A landscape with many valleys, sampled at points; each row gives a point and its height.
From any point a ball rolls to the lowest of the 2 points nearest to it. It stops when none of these is lower. Distance is the straight distance between rows; heights are no part of it.
<1202> (h 560): [141 114 104 110 109 111 174  79  91 115 147  97 166 107 139  92 147 101
  73 137 186  95 149 152 144 145 110 102 161 156 183 113 118 153 115 132
 127 111 153  46 101]
<15> (h 513): [ 68 171 161 146 141 105 142 153 140 111  99 152  83 175  95 127 173 124
 177  86 129 119 157 132 149 163  86 116 132  87 137 185  70 148 109 115
 181 169 138  66 130]
<806> (h 219): [113 104 123 119  97 130 132 123 123 113 155 140 104 129 136 131 126 130
 146 169 102 164 157 140 110 113 133 100 119 116 123 129 122 130 154 151
 157 151 114 143 121]
<1368> (h 416): [102 117 113 138  93  95  96 123 159  95  90 149 109 156 143 102 134 147
 122 138  88 158  92  72 128 115 106  84 122  78 139 136 144 121 126 146
 120 100 143 152 145]
<470> (h 72): [ 85 146 163 124 125  66 137  98 153 123 156 124 100 124  94 166 153 216
 168 166 120 199 144 121 113 109 161 117 157 123  82 137 145 107 128 124
 138 169  90 166  94]
<1357> (h 218): [ 98 120 141 130 103  54 175  87 113 166 163 112 117 106 116 103 200 184
 146 170 128 178 160 163 139 166  87 117 139 104 145 122  81 109  98 104
 116 141 102  83 109]
<397> (h 434): [144 117 121 114 122 114  88  83 116 108 134 150 130 139 175  97  98 163
 122 167  60 159 102  86 175 142 147  89 137  82  63  52 132 102 137 164
  94 111 170 167  96]
<271> (h 439): [ 93 106 153 128 114 106 128 112 162 132 127 142 117 159 144 156 100 193
 197 151  63 199 137 118 143  77 140  85 122  80  97  90 191 127 160 157
 108 159 137 171 126]
<3> (h 494): [179 105  94 158 122 163 107 121 119 164 168 143 120 130 124 162 101 124
 185 185 136 161  99 141 119 118 140 159 123 129  75 124 173 158 142 134
  94 155  99 208 149]
<1171> (h 252): [147 118 170 105 167 132  98 101  85 125 125 114 122  87 125 116 116 172
 180 122 129 152 137 130 151  80 135  97  69  97  68 117 133 101 140  91
 166 133 101 154 104]
<679> (h 430): [148 157 158  97 153 146 139  81 134 147 141  77 180  89 188 103 120 123
 131 157 124 117 165 203 131 140 140 133 132 143  73  77 137  61 121 103
 128 146 123  87 121]
<694> (h 303): [119 134 142 152 115 183 114 172 131 115 168 119  63 156  89 103 143 112
 160 124 161 125 138 107  97  75 102 156 163 164 125 161 108 171 180 130
 156 187  71 135 145]
<322> (h 362): [168 176 155 119 143 210 102 186 174 131 105 109 138 108 127 138  78  56
 100 100 135  92 150 175  68 101 163 155 152 167 111 104  91 105 103 119
 160 140 107 131 116]
<608> (h 411): [ 98 137 143 118 113  79 148 120 148 152 188 159 128 155 141 118 145 161
 124 179  95 139 155 149  84 169 119 161 138 113  99 136  81 132 118 130
 142 173 101  79 107]
<90> (h 440): [178 145  88 143 146 178 123 187 166 132 134 138 128 132 107 128 102  43
 144 118 124 121 154 169 143 113 150 140 104 157  88  94 160 117 134 140
 156 148 143  98 141]
<1217> (h 596): [ 87 151 129 109 115 113 159 118 149 140 126 155 146 107 134 181 147 117
 126 140  96 153 121 141 148 167 117 134  99 132 146 143 104 106 108 140
 106 123 157 144 140]
<129> (h 618): [ 84 136 116 127 129 101 126 123 169  84  87 127 157 132 126 140 161 103
  91 124 124 130 117 112 113 197 102 102 121 123 153 140 105 102  97 150
 127  91 174 118 130]
<65> (h 127): [161 117 100 131 127 136 124 124 100 122  93  75 156  82 107 114 106 100
 127 140 142 122 170 170 170 132 163  70 145 146 182 117 194 131 107 107
 116  76 168 105 103]
<563> (h 477): [117 111 146 118 158  69 127  74  90 107 119 129 108 111 137  88 138 216
 123 155 121 166 138  86 142 145 134 101 137  68  58  94  70 109 118 144
 133 126 113 154  94]
<444> (h 229): [ 80 132 135 159 138 131 173 149 166  85 172 130  75 208 100 128 161 137
 180 164 158 157 116 115  95 109  84  96 203 143 160 137 149 169 177 160
 159 167 117 174 161]
<899> (h 382): [121  87  90 154  97  93 108 128 138  99 116 117 102 151 100 116 172 120
 116 121 121 146  76  74 115 147  86  81 117 106 191 144 137 128 143 144
  97  56 138 159 146]
<894> (h 393): [175 120 137 164 158 154 129 193 162 157 158  90  78 114 120 105 119  84
 163  97 103 147 149 147  69 119 143 171 128 137  96 117 109 129 152 143
 169 157 107  88 162]
<1065> (h 227): [160 133 146 135 116 158 124 126  99 121 195 140 153 143 164 134  80  95
  48 170 119  91 144 158 142 136 167 166  82 148  68 101 135 147 122 132
 106 136 107 105  95]
<1400> (h 447): [103 127 116 103 118 117 117 125 156 114  98 118 145 158 133  76 188  94
  95 106 156  65 135 128  76 183 117 135 169 138 172 138  68 128 134 140
 142 127 113  57 110]
<61> (h 514): [191  87  83 114 140 152 105 111 111 130 132 100 144  75 109 144 113 120
 110 127 123 104 101 131  78 187 131 149 165 183 162 145 146 151 130 109
  93  77 152 148 107]
<1331> (h 123): [133  97 141 159 127  66 125 121  81 162 109  41 100  80 119 166 101 139
 158 121 112 170 114 133 130 190 120  86 101 142 187 151 110 113 135 104
 121  69 124 112 150]
<882> (h 327): [164 128 125 106 151 149 101 149 105  96  60 127 117 129 112  93 140  77
 127 103 151  88 126 126 166  79 145  81 106 140  98 153 151 110 154  86
 179 144 139  81  89]
<336> (h 437): [ 87 125 135 155 105  75 162 140  81 147 172 136  91 140  91 115 179 157
 136 125 150 132 156 126 171 124  71  85 101  99 218 136 117 138 151  91
 122  84 117 114 145]
<1213> (h 319): [118 120 176 153 148 155 137 148 146 125 153 131 104 143 156 158 108 145
 125 185 100 138  86 125  86 125 155 184 141 136  88 111 113 144 135 162
 127 167  68 210 148]
<350> (h 465): [130 112  81 139 133 118 181 113  83 100 156 170 105 160 129 100 133 133
  84 167 144 134 105  99 210 111 126 122 145 105 138  86 137 145 128 164
 123 112 138 205 149]
<937> (h 317): [112 129 116 152 107 172 167 163 132 104 165 183 124 158 147 151 115  92
 115 139 117 135 123 171 140  93 120 157  88 116 108 136 163 136 137 158
 138 157 136 168 148]
<1353> (h 578): [105 120 122 126 102 102 122  86 125 143  97 149 157 101 159 189 121 146
 140 137  82 161 102 101 153 180 136 104 100 111 140 118 113 127 128 153
  65 112 190 152 127]
<922> (h 481): [ 75 139 163 164 141  71 136 144 110 102 112 159  76 151  79 114 176 210
 148 124 138 146 145  89 142 105 105 108 149  73 152 157 142 152 127 107
 154 144 100 152 136]
<649> (h 276): [137 131 128 155 130 174 160 145  98  91 166 184 154 128 157 152 101 102
  52 152 124  99 112 152 124 135 145 185  92 137  89 130 147 152 130 142
  99 142 147 159 122]
<236> (h 302): [163 131 142 107 137 169  87 134 136 176 131  59 127 104 161 111  71 121
 168  84 138 139 157 164  67  89 162 172 108 137  74 126  98 117 148 132
 172 157  73 102 122]
<704> (h 463): [ 61 137 164 173 117  54 121 157  92 114 114 128  65 166  90 114 153 183
 135 126 130 140 135  87 172 101 107  55 124  62 191 136 125 146 150 109
 138  85  99 130 139]
<1426> (h 472): [114 183 150 118 125 163 180 105 129 150 163 115 234 125 168 104 108 130
  69 140 178  87 163 164 175 126 125 164 167 168 124  98 165 138  82 116
  82 146 160  53 108]
<1097> (h 129): [ 97 106 105 141 131  95 172 114  99 101 129 195 116 185 138 125 157 158
 131 120 164 122  68  63 144 106  89 136 130  98 146 183 149 160 138 147
 130 136 137 158 154]
<494> (h 328): [142 118 167 139 150 130 125 128 136 105  71  91 125  89 163  98 133 113
 131 107  77 125 155 154  99 119 121 113 123  93 133 130 137  97 117 103
 165 139 156  82 138]
<1239> (h 188): [182 155 132 132 132 179 114 127 120 137 103  53 158  63 118 119 105  92
 128 140 162 121 160 198 135 108 148 108 153 165 150 122 176 104  95  75
 126 110 120 115 122]
<183> (h 461): [127 174 150  95 115 161 151  79 125 177 166 109 212 111 176 127 113 129
  94 152 129 120 167 185 194 148 122 150 136 171  83  60 133  89 103 104
  68 160 150  75 113]
<1332> (h 271): [134 116  89 117 125 132 170 157  91 105 114 158 159 124 109 134 106 131
  80  61 180  86  86 107 156 104 167 166 154 179 183 215 184 155 116 119
  91  75 186 133  84]
<1072> (h 275): [153 154 127 109 168 137 127 128 178 167  72  63 183  73 114 167 115 102
 160  88 166 114 151 145 104 158 163 105 147 160 162 112 139 108 104 113
 108  85 158  96 160]
<426> (h 418): [101 146 133  89 143 123 107 130 162 117 102 152 139 160 151 100 132 103
 114 123 123  75 138 112  97 155 146 135 135 132 112 123  78 118 139 154
 165 143 107  86 117]
<1362> (h 332): [196 144 163 131 150 191  74 174 168 185 132  87 127 121 148 135  46  95
 112  84 144 113 141 166  40  94 172 194 117 155  66  81  73 104 109 118
 144 144  66 127 130]
<525> (h 337): [141 146  76 100  95 195 108 145 149 136 132 133 170  99  97 153  97  84
 112 114 172 111 142 168  92 125 110 137 145 183 178 153 142 130 129 117
  77  89 139 155 131]
<320> (h 170): [150 112 126 144 115 125 120 100  99 136 197 153 129 157 177 138  75 129
  98 203 108 106 119 108 119 171 173 155 101 141  83  96 122 157 163 156
 104 149 117 135 112]
<311> (h 314): [127 137  84 115  99 102 154 126  85 121 119 175 130 146 130 111 134 115
  91  75 174  94  95 118 202  79 163 138 125 127 187 190 162 123 121 127
 106  77 162 140 102]
<234> (h 474): [100 126 139 108 125 104 132  83 109 116  94 129 164 126 146  71 203 139
  96 112 163  82 143 152 113 169 109 124 154  86 169 127  78 124  95 123
 133 125 107  75 108]
<959> (h 162): [157 151 172  94 144 150  96 107 112 155 139 110 164 121 162  99 136 127
  95 118 130  85 140 145 114 116 130 181 128 124  62 132 104 126  90  94
 138 167  79  64 132]
<654> (h 264): [137 123 124 118 118 168  99 133 131 143 113  91 120  93 135 124  95 101
 174 114 123 147 167 166 112 104 150 119 105 143 148 119 115 112 152 138
 149 140 105 131 136]
<174> (h 462): [170 110  90 155 133 187 111 155 117 134 149 155 148 143 110 143 101  72
 138 124 161 123 134 156 172 109 134 153  61 160  58 105 182 146 144 141
 136 164 110 114 145]
<405> (h 291): [124 108 153 161 146  95 127 135 127 117 118  93  82 107 129  86 160 156
 166 126 109 164 168 129  80 141 108 116 134  95 120 153 111 114 140  96
 186 153 121  88 137]
<1416> (h 153): [ 68 131 166 165 119  83 176 134 120 142 167 112  85 122  72 210 119 195
 194 147 139 195 152 131 137 101 120 109 120 167 151 146 154 147 161 120
 112 174  97 142 148]
<947> (h 475): [135 139 136 137  97 153 125 126 132 191 197 139 126 128 120 170 117 163
 161 179 115 197 127 141 152 105 140 170 113 146  52 117 148 129 125 130
  74 182  82 164 143]
<556> (h 455): [128  93 122 141 130  93 144  85  74 148 131  85 105  71 165 116 120 205
 139 156 116 205 130 100 119 162 158 123 126 104  93 105  81 100 153 139
 108 113 136 177 101]
<1458> (h 79): [104 100 137 137 138 129 143 129 112 123 120 169 111 153 114 183 134 156
 168 107 149 122  92  82 100  90  95 131 112 120 162 177 146 179 154 121
 131 142 117 171 177]
<163> (h 290): [158 101 141 127 163 132  94 120  89  80  62 124 116 105 125 109 117 124
 135 116 145 123 127  99 116  96 131  78  87 110  82 134 128 101 139  98
 196 124 131 128  98]
<1238> (h 256): [112 100 125 142 119  70 152 107  96 107 139 123 101 126 125  67 184 164
 126 155 125 156 189 141 117 146  99  81 139  70 134 121  99 121 124 112
 160 135 118  81 116]
<680> (h 405): [154 121 143 114 151 139 108 108 122 133 126 123 133  98 158  99 112 143
 148 162  54 158 126 154 175 134 154 124 106 115  71  58 153  72 138 136
 114 125 154 166  88]
<498> (h 559): [147  86  93 153 107 111  91  87 104 112  87 117 124 103 148 161  83 161
 134 135 102 168  74  77 121 179 130  90 127 113 139 128 129 150 129 156
  65  97 165 189 142]
<917> (h 415): [118 108 133  97 118 129  93 117 132 125 118 167 124 162 130 137 112 146
 186 130  83 142 132 129 177  72 123  71  75  67 118  92 188 111 158 127
 135 115 140 167 117]
<30> (h 171): [122 139 131  72 105 152 112  98 112 115 166 143 135 131 142 121 117 118
 118 166 115 129 162 167 151 107 130 105 107 125  83 109 109 104 127 131
 156 144  98 135  97]
<1262> (h 485): [198  90  73 150 142 179  91 148 106 141 111 145 153 117 107 110  88  88
 120 140 166  88 106 127 147 125 178 168 117 184  86 113 194 162 153 130
  99 149 123 131 104]
<351> (h 254): [130 104 160 146 150 131 103 127 140 100  68 109 120  91 155 118 112 154
  73 123  66 131 101  93 105 166 133 153 148 126 122 114 111 111  92 128
 139 122 156 161 133]
<1307> (h 27): [144 174 154 134 137 171 113 183 154 162 160 136 144 180 142  94 114  87
  51  85 153  62 136 140  97 116 108 236 131 159 103 146 104 133 108 106
 109 149  81  57 158]
<137> (h 369): [125 153  58  89  85 145 128 139 143 148 132 141 161 148  92 161 127  65
 121  91 179 102 123 138 150 126 118 117 123 177 188 171 144 136 123 126
 105  88 149 100 132]
<660> (h 192): [155 123 141 135 129 164 113 165 140 172 146 119 107 110 103 172 119 129
 154  95 115 141 115 130 115  94 122 190 106 141 127 160 123 152 112 120
 120 159  85 146 179]
<126> (h 98): [154 194 153 118 139 181 112 144 147 147 131 101 183 150 157  78 119  90
  56 124 174  63 154 158 110 109 114 185 158 157  90 130 138 103  96  86
 119 154  97  46 145]
<572> (h 520): [103 125 124 108 128  84 139  89  97 111 101 138 163 120 134 112 186 134
  99 123 166 112 168 133 164 128 109  50  84  65 156 102 122 104 119  96
 114  73 153 100 112]
<860> (h 659): [ 68 116 100 131  85  87 128 127 128  67  53 155 120 199 132 135 143 116
  92  76 163 109  63  68 146 120  96  70 112 107 175 179 115 133 126 161
 117  93 153 127 123]
<895> (h 524): [ 95 149 144 137 135  92 128 134 136 116  87 107 106 159 115 126 144  89
 163  94 123 117 144 107 175 153  94  77 109 118 158 152 100 127 132 118
 171 129 156  52 145]
<406> (h 383): [144 109 131 112 118  84 129  93 110 144 171 114 130 108 162 106 146 148
  95 173 108 118 130 131  62 187 129 157 145 122 115 144  67 133 118 111
 141 128 113  95 111]
<478> (h 562): [ 89 125 107 140 117 114  93 120 141  96  61 149 153 157 128 116 124 123
 122 109 131 122 124  90 181 117 109  34  72  96 150  92 174  89 142 122
 118  58 176 132 122]
<576> (h 531): [150  85  64  98 104 122 151 120  99 122 117 140 167 132 115 104 123  97
  82 133 172  89 121 107 139 149 141 112 146 190 161 137 148 162 164 145
 109 113 169  62  90]
<1377> (h 370): [143 123 153 180 158 142 132 197 192 128 150 116  70 148 108 132  93 123
 193 106 125 173 140 117  42  81 154 154 140 122  76  93 122 145 178 176
 178 182  97 137 145]
<357> (h 356): [140 135  96  91 117 103 144 100  69 126 134 183 134 145 144 118 117 138
  97  91 128 106 126 125 237  64 159 110 100  68 140 123 159 131 109 133
 104  80 170 142  96]
<914> (h 473): [189 138 111 118 155 164 137 189 169 161 131 116  95  94  95 163 108  75
 134  72 105 115 124 152  51 138 116 158 152 161 156 132 101 118 105 105
 133 113 146 135 176]
<837> (h 392): [141 177 153  92 158 188 107 182 171 106 100 153 156 156 135 146  87  75
  82  93 136  60 110 135 114  97 181 174 130 162  89 119 117 125 107 151
 149 140 108 134 102]
<1159> (h 346): [153 100  79 140 126 138 120 147 133 113 108 143 105 135 105 122 129  96
 145 122 116 119  82  98 122 136 106 124 131 150 180 149 168 142 165 144
 122  90 144 167 158]
<1180> (h 62): [147 107 112 146 133 107 109 126  85 120  83  75 113  81 107 138  96 114
 131 128 122 139 133 131 158 157 142  65 111 140 196 139 144 126 124 119
 121  70 142 129 131]
<885> (h 433): [156 110 119 138 133 134 105  86  69 158 136 103 112  85 180 123  84 182
 166 154  92 187 122 127 158 163 191 132 118 111  60  74 117 100 167 156
  90 137 148 186  82]
<422> (h 97): [135 144 132 127 127 158 138 158 144 138 178 159 133 140 141 109 129 100
  88 122 117  88 137 143  84 129 107 206 130 151 136 147 109 136 140 129
 124 143 112 104 152]
<677> (h 253): [162 100 134 125 159 171 125 173 177 160 142 140  95 164 124 183  98 124
 140 107 118  97  75 107  33 108 138 196 161 149 114 113  95 157 123 147
 147 155 100 198 177]
<1144> (h 493): [167  85  67 147 124 131 132 100  78 136 156 153 112 128 125 133 116 134
 142 182 140 147 108 100 168 132 139 113 128 119 107 102 157 158 145 149
 109 126 129 194 142]
<916> (h 507): [169  91  69 124 142 153 121 161 123 119  86 120 142 124 101 101  98  72
 123 122 148  99 121 112 132 140 158 133 133 207 134 131 178 146 171 143
 130 136 157  86 116]
<1364> (h 210): [141 133 149 105 157 128 101  92 109 154 123 111 147  97 134 125 142 141
 156 112 134 122 133 112 156 124 135 145  99 131  81 137 115 122 114 109
 159 154 101 100 137]
<773> (h 152): [126 144 140 111 113 142 131 141 144 167 170 127 116 107 118 139 153 132
 139 113 118 136 147 145  88 118  87 169 132 137 152 169  93 132 122  99
 126 153  99 107 167]
<520> (h 115): [100 137 141 135 134 107 109 121 178 136 140 137 113 126 101 148 176 181
 171 168 142 166 122  95  73 127 134 142 155 111 101 138 120 118 131 118
 155 148  85 192 136]
<1429> (h 537): [168  94  76 137 120 106 107  96 119 118 115  97 148  97 129 117 103 123
 103 144 101 140  89  93 125 200 144 117 157 159 147 125 148 146 119 156
  79  75 183 122 114]
<270> (h 211): [113 160 164 135 167 137 119 154 164 104  77 149 133 111 135 108 159 122
  99 130  87 112 117 134 125 155 126 161 138 110 115 125 114  81  92 118
 165 128 142 168 123]
<641> (h 329): [116 136 151 160 122 162 116 161 132 111 149 150  85 149  97 116 153 135
 169 137 157 147 141 116 133  40 119 123 125 111 117 141 156 154 155 120
 172 177  78 163 137]
<555> (h 542): [ 86 112 138 119 119  90  98  92 125 110  90 126 149 129 133 132 152 147
 137 136 117 149 148 120 155 133 108  28  62  65 129  84 126  75 136 117
 112  69 156 144 112]
<573> (h 223): [142 112 125 141 126 116 146 117 118 145 179 162 127 131 146 167 123 144
 133 170  86 145  82  97 115 171 128 178 125 130  90 139 127 164 134 150
 104 158 145 148 146]
<462> (h 427): [105 146 116 121  97 137 103 163 156 138 106 120  90 148  98 190 135  72
 172  96 141 116 130 132 100 116 120  74 109 114 193 172  94 136 152 118
 138  85 129 128 152]
<689> (h 224): [179 116 128 148 140 200 115 192 159 164 122 145 103 135  94 185  91 100
 169  77 137 115  75 147  83  73 109 198 133 149 144 127 141 168 118 131
 106 147  86 210 187]
<1481> (h 380): [123  97  90 129 119 107 139 122 125 139 175 140 105 142  92 102 167 130
 162 138 132 133 118  87 141 141  77 125 131 153 165 146 133 149 165 138
 141 128 113 121 158]
<1103> (h 182): [138 139 131  93 115 151 115  90  88 162 121 134 182  82 134 156 136 138
  83  87 167  90 102  99 149 129 129 176 133 152 170 161  99 169  86 110
  89 125 143 115 121]
<1425> (h 388): [137 107 120 100 126 138 122 100  74 116 120 173 133 146 142 139  86 144
 141 109  85 125 126 137 231  73 139  89  80  73 111  72 186 129 134 142
 100 110 170 169 104]
<10> (h 175): [112 101 144 142 115  48 161  94 113 164 142  59 105  93 118 141 176 161
 158 142 126 184 125 136 123 191  91 104 112 137 176 147  78 103 117 113
 116  99 118  95 127]
<130> (h 480): [ 84  96 116 131  82  63 117  92 131 103 124 106  95 162 132 122  88 174
 161 127 100 190 149  90 156 124 101  41 111 102 118 109 121 133 134 164
 161 141 137  92 111]
<1246> (h 419): [125 167 143 102 155 176 128 154 145 111 105 134 181 104 132 141 113 105
  83 107 130  89 131 139 145 122 171 169 139 160 120 141 150 135  88 134
 127 123 146 125 106]
<1439> (h 451): [143 140 114 126 125 152 112 176 166 144 101 125 104 112  86 198 121  83
 151  92 126 115 103 151  76 141 113 120 122 144 203 161 117 118 121  90
 121  65 141 176 158]
<836> (h 348): [113 125 183 151 151 140 123 167 178 116 126 114  92 134 135 141  97 138
 156 140  76 166 127 139  86 104 157 161 132 121  77 104 111 120 147 175
 165 177  82 160 127]
<331> (h 128): [ 99 121 140 100 101 128 118  94  97 159 137 164 140 111 129 169 153 171
 130 103 156 115 107  89 121 107 108 152 107 112 161 170  93 170 120 123
 109 140 110 157 145]
<251> (h 284): [128 109 145 139 152 143 126 154 153 117 120 151 102 161 141 149 126 131
 111 136 103 100  62  85  87 139 125 189 160 140 127 145 110 150 121 151
 156 153 110 192 167]
<472> (h 304): [146 130  87 118 110 176  97 133 152 133 110 135 153  96 117 132 104  83
 134 152 128 124 140 167 131 126 152 126 128 156 159 112 146 116 136 141
 117 109 127 172 122]
<1342> (h 364): [148 122 115  88 142 144 124 132  93  73  82 122 154 130 125  76 118  93
  78 137 160  80 148 129 159 104 164  74 141 164 104 117 153 124 136 124
 164 122 143  80  65]
<664> (h 436): [130 106  72 152 140 104 165 126  94  69 105 182 108 158 136  59 125 140
  48 136 144 109  89  58 173 132 115 130 150 112 131 109 134 136 138 169
 109 101 160 171 140]
<247> (h 404): [129 121 102 124 143 110 151 124  89  71 108 154 129 139 134  62 130 117
  43 136 140  94 132  97 183 138 134 114 145 127 129 111 119 132 121 159
 149 119 146 110 102]
<1098> (h 113): [ 86 160 156 144 116  93 164 114 140 134 192 131 104 153  80 180 151 193
 155 171 136 199 151 147 162  70 140 117 159 142 104 121 189 143 126 125
 116 198  89 155 128]
<1274> (h 417): [182 159 131 154 144 180 137 195 170 166 153 102 109 103 117 138 104  62
 150 105 114 161 164 202 108 111 133 159 104 147  81  96 115 101 119 123
 136 157 112 101 165]
<729> (h 435): [102 141 151 145 116 107 164 149 133 114 198 183 110 154 116 133 160 171
 110 181 100 148 139 141 100 122 118 178 135 100  78 151 132 141 116 124
 128 181  93 145 123]
<85> (h 312): [131 148 156 121 152 134 130 122 102 128 136 163 160 120 166  93 158 145
  42 124 120  56 115 118 120 163 150 209 149 118 120 137 108 135  86 101
 117 132 134 118 106]
<727> (h 400): [103 146  85 115  91 130 138 160 129 130 124 154  96 177 100 151 141  64
 154  79 160 100 115 121 150 102 109 102 110 142 195 199 131 141 166 120
 138 106 151 106 145]
<823> (h 267): [100 135 111 124 122 151 136 152 169 114 158 137  87 206 116 112 141  96
 162 164 167 113 103 104  89 112 111 130 187 158 136 132 105 156 185 174
 159 163  73 156 159]
<216> (h 495): [191 103 107 125 139 160 118 145 148 153 143  98 121  71 118 159 100 105
 133 128  90 130 111 165  41 173 119 175 148 178 142 138 119 114 130 104
 115  98 138 161 135]
<42> (h 454): [123 145 170 144 120 131 135 154 159 166 187 127 112 117 104 156 146 180
 134 152 106 183 153 148  82 103 129 191 125 136  46 140 122 124 114 102
 115 193  72 125 132]
<387> (h 353): [103 130 144 185 112 148 168 182 116  97 158 161  74 181 127 137 137 113
 161 122 133 149 117 151 153  43 111 131 112  91 153 159 183 153 150 136
 149 144 121 188 157]
<724> (h 502): [ 98 124 133 113 110  79 120 108 144 131 111  88 109 149 131 147  99 112
 187 111  92 167 158 133 167 145 113  50  94 113 133 122 107 109 134 145
 174 122 152  64 122]
<518> (h 360): [132 146 150  92 151 116 115 103 176 127  86  80 151 124 170  81 160 110
 162 111 104 109 156 165 110 137 130 100 148  94 125  98 127  69 127 123
 160 120 141  67 131]
<681> (h 498): [ 81 148 132 127 131  84 158  97  91  96  73 144 164 144 134  75 203 138
  93  80 186  82 153 163 165 145 102  85 122  59 189 129 108 109  89 116
 120  89 144  81 101]
<390> (h 459): [ 69 102 130 154  79  53 120  99 154 110 125 115  95 170 127 156  96 207
 165 159  96 223 127  90 139  97 115  31 129  90 120 101 170 129 138 143
 107 121 131 152 137]
<646> (h 306): [143 158 113  88 123 121 125 115 155 196  96  99 173  77 125 205  89 103
 170 100 122 132 149 170 136 162 158 121 114 150 163 131 121 123  95 120
  64 102 154  98 148]
<194> (h 228): [116 119 134 108 139 134 158 120  93 120  96 122 184  90 111 151 138 144
  82  68 181  79 105  99 147 140 133 144 146 174 210 172 139 176  92 112
  99  82 181 106 103]
<57> (h 376): [144 139 149 113 154 155  97 132 163 163 138 132 139 120 159 134  89 124
 164 152  77 141 121 143 119 129 175 166 107 126  58  78 123 100 148 165
 126 149 107 159 121]
<377> (h 237): [153 168 138 116 150 173 141 135 177 137  96  63 211  83 119 120 133 113
 131 136 186 103 154 151 103 129 158 115 195 172 134 117 171 114  91  92
 117  99 146  96 122]
<617> (h 446): [102 172 128 108 127 177 173 146 142 120 149 128 200 128 144 128  99  98
  88 108 142 100 174 183 180 116 154 147 136 170 138 117 167 135  95 146
 120 132 167  81 102]
<1302> (h 584): [152 121  96 110  93 138 152  67  92 160 174  92 200  79 144 110 137 130
  83 152 178 120 148 159 148 159 125 118 169 165 179  85 131 144 114 124
  53  90 160  84 101]
<381> (h 444): [124 113 104 115  95  80  95  81 124  92 105 147 115 153 153  96 103 178
 120 135  81 163 102  60 179 106 106  52 117  60  86  91 138 117 116 139
  96  97 155 146 119]
<833> (h 409): [122 113 119 141 124  93 156  99  91 168 160 115 124 108 110 101 165 141
 153 131 140 138 155 112 196 139  87 113 102 136 182 117 129 136 133 107
 137 127 128  86 159]
<849> (h 351): [151 130 160 127 150  98 121  80 110 136 132 117 162 106 191 104 135 145
  74 156 104  85 122 104  98 203 163 169 159 124 101 113  95 129 113 110
 121 129 150  80 101]
<716> (h 266): [136 129 114 131 134 111 140 123 105 129 153 182 136 128 145 130 161 139
  83 136 109 107  78  86 136 155 122 192 131 106 109 168 127 144 102 119
 120 127 160 158 137]
<683> (h 396): [150 156 184 103 183 130 128 106 156 127 112  55 141 112 194  81 114 126
 148 115 116 100 147 189  80 145 153 150 143 117  71  92 105  61 132 119
 185 150 104  82 116]
<907> (h 390): [ 92 148 132 105 141 107  95 125 180  98  79 132 129 171 135  70 174 116
 152 113 107 112 156 135 107 167 102  89 144  79 115 116  89  87 124 144
 169 128 132  69 121]
<1300> (h 639): [ 91 106 108 125 108  85 141 118 127  81  88 137 153 148 113 135 172 117
  63  75 160 101  78  89 110 165  94 116 125 128 200 173 100 139 100 151
 105  70 176 111  97]
<740> (h 191): [ 80 139 153 155 131 111 175 132 137 102 179 117  72 147  68 179 158 175
 176 146 149 169 117 118 113 121  75 112 173 163 169 163 131 163 157 131
 132 163  93 179 157]
<401> (h 163): [140 136 141 145 132 138 108 148 169 137 107 148 114 104 115 138 167 127
 139 165 102 144  95 119  97 129 126 150 135 112 132 130 114  91 114 100
 155 112 119 216 131]
<1245> (h 497): [ 64 163 168 169 130  98 143 158 117 118 134 157  72 166  66 145 185 171
 162  97 147 122 145 112 130 136  87 134 143  94 158 203 102 160 112  82
 164 161 109 120 140]

For each start below, name the point where the ball stops.
<916> | <1307>
<641> | <470>
<724> | <1458>
<1144> | <1307>
<15> | <1159>
<947> | <320>
<234> | <1180>
<57> | <1307>
<183> | <1180>

Call two points neighbours if one is among the 2 nearest of the other. Go from one point of each pair to the other, from neighbour to neighbour, staying as low as possible. Name the highest point that can't be avoided.
<1458> / <320> | <716>
<320> / <470> | <387>
<1159> / <1307> | <381>
